Points, in no order, along strands that fork, close into loops and pass close to each other.
Points whose rows are less than 64.4 apart are linked; no others are. Some points are linked to none.
k_291: [-44 -19 -19  27  -3 -30 -20  18 -25  -6  13  -9   0]
k_589: [ 29  54 -70   2  13  58   2 -49   7 -28  -1  40 -94]
k_326: [-10  48 -64  26  27  10 -14 -25 -25 -27   2  12 -90]
k_487: [-78 -11  34  15  17 -27   6   5 -36  28  34 -16 -44]
k_112: [-37 -11 -48  23 -11 -24 -24  12 -27  -9   4   3   9]
k_360: [ 14 -20  38 -12  -6  -9  33  29  -1  27   9  -6  25]
k_835: [-29  46 -74   9  -6   6  19 -40 -42  11   0  31 -38]
k_725: [ 22  53 -36 -15  -3  27  66 -41  -6  25   6  31 -30]
k_758: [-65  17  12  24  29 -15   0  -4 -31   5  27 -18 -71]
k_241: [-30  -8 -34 -17 -40 -20  11   6 -22   8 -17  14  61]
k_470: [-21  39 -45   7  -2  -3  35 -22 -28  16   8  17 -26]
k_340: [ -8 -36  85 -12  23   8 -66   3  31 -21 -32 -38  42]
k_612: [-49  28 -78  21  -8 -15  -7 -25 -56   5  -2  24 -35]
k_675: [ 37  31 -54  21  16  12  17 -24   8  -5  25  24 -53]
k_429: [ 27 -57  94  -8  25  10 -18  35  22   8   2 -37   8]
k_456: [-35 -16  -6 -10 -28 -22   0  16 -15   6  -9   1  47]
k_845: [ 95 -17 -15  10 -15   6 -16   6  73 -46   7  10  11]
k_120: [ 25 -27  65 -33 -16  -1  41  32 -15  53  -6 -11  31]
k_175: [ 17  -7  -1 -13 -14   0 -34   7  26 -33 -33 -10  68]
k_321: [-16  23 -23   8   1  -9  32  -9 -19  20  21   7 -21]
k_644: [-54  37  -7  21  25  -4   2 -10 -30  -7  18 -13 -84]
k_705: [-50   9 -67  28  -8 -31 -10  -9 -45   7   5  14 -20]
k_507: [  4   9  52 -29  -4   0 -52 -18  30 -18 -53 -19  76]
k_911: [-71 -42  12  23   1 -35 -28  25 -25  -2  19 -19   0]
k_522: [  4 -12  17  20  13 -11  12  21   5   5  29 -15 -18]
k_347: [ 42  12  47 -22   3  -3  70  13  -6  55  15   2 -16]
k_285: [ -2 -20  48 -29 -13  -4 -11  23  11   3 -28 -12  64]
k_254: [-11 -36  62   5  21   4 -74  15  31 -36 -18 -43  38]
k_373: [-19 -24  24 -17 -21 -11  -6  22  -2  -4 -17 -10  54]
k_618: [-70   2 -12   2 -23 -38  19  -2 -45  33  10  10   2]
k_875: [ 31   5  23 -18  -8  -7  59  14  -3  42  11   5   6]
k_680: [ -3 -13  89 -22  12   8 -61 -13  25  -6 -48 -35  62]
k_501: [  9  60 -62 -15   0  49  48 -51  -9   8  -5  43 -52]
k_762: [ 15 -53  68  10  29   0 -16  37  22  -3  17 -34  -2]
k_168: [ 10 -27  34  17  16 -10  -3  36  15   2  26 -23  -7]
k_481: [ -5 -23  24   9  11  -1 -69  17  27 -54 -21 -31  39]
k_463: [ 22  57 -76  -3   7  60  16 -50  -4 -12  -7  54 -73]
k_979: [ 60  -6 -40 -16 -27  13  13  -2  35 -19 -15  30  57]
k_717: [-85 -42  27  15   4 -34 -15  15 -35  25  21 -15 -14]
k_136: [-23   5   7  16   9 -15  23  11 -16  22  27  -9 -21]
k_608: [ 31 -51 111 -31  16  22 -30  19  24   8 -28 -38  31]
k_60: [ 31  -9 -26 -19 -30   4  -2   5  18 -19 -23  12  67]
k_428: [  7 -18   4   3  -5  -8 -49  19  22 -41 -16 -19  42]
k_42: [ 32  43 -62  24  25  22  -5 -33   4 -23  15  24 -86]
k_145: [ 20   4 -37  -6 -22  -2  38   0  -3  15   7  17  35]
k_760: [ 47  44 -29 -10  -2  26  64 -36  15  22  20  32 -33]
k_265: [ 21 -31  88 -38  -1  12 -14  19  15  13 -34 -25  54]
k_808: [ 88 -10 -26 -21 -28  21  15  -3  59 -21  -8  27  48]
k_164: [-30  33 -41  30  20  -4  -6 -16 -29 -11  13   0 -67]
k_9: [106 -15 -11   0 -23  14  12   1  72 -23   8  20  17]

A fork is a point with three links, a tip a point with one. Leave the first point through the second and follow the links. Name the first fork or tip that comes.
k_254, k_340 -> k_507
k_463, k_501 -> k_760
k_760, k_725 -> k_42
k_481, k_428 -> k_845
k_120, k_360 -> k_347
k_285, k_373 -> k_241
k_347, k_875 -> k_120

A tip is a point with one link. Name the tips that can be reached along the links from each point below, in the order of the rows.
k_326 -> k_241, k_675, k_760
k_360 -> k_120, k_347
k_680 -> k_845, k_507

A piece is two or more points that can be reached from each other along the links. Count, over all rows, the pieces, the separate loops (a circle has one, a figure eight two, a Y none), the forks (points with three links) and the tips (points with one).
pieces -> 3
loops -> 0
forks -> 1
tips -> 7

Name the points in between on the shortest way along the links from the first point to the second, in order.
k_428, k_340 -> k_481 > k_254
k_373, k_762 -> k_285 > k_265 > k_608 > k_429
k_911, k_164 -> k_717 > k_487 > k_758 > k_644
k_285, k_241 -> k_373 > k_456
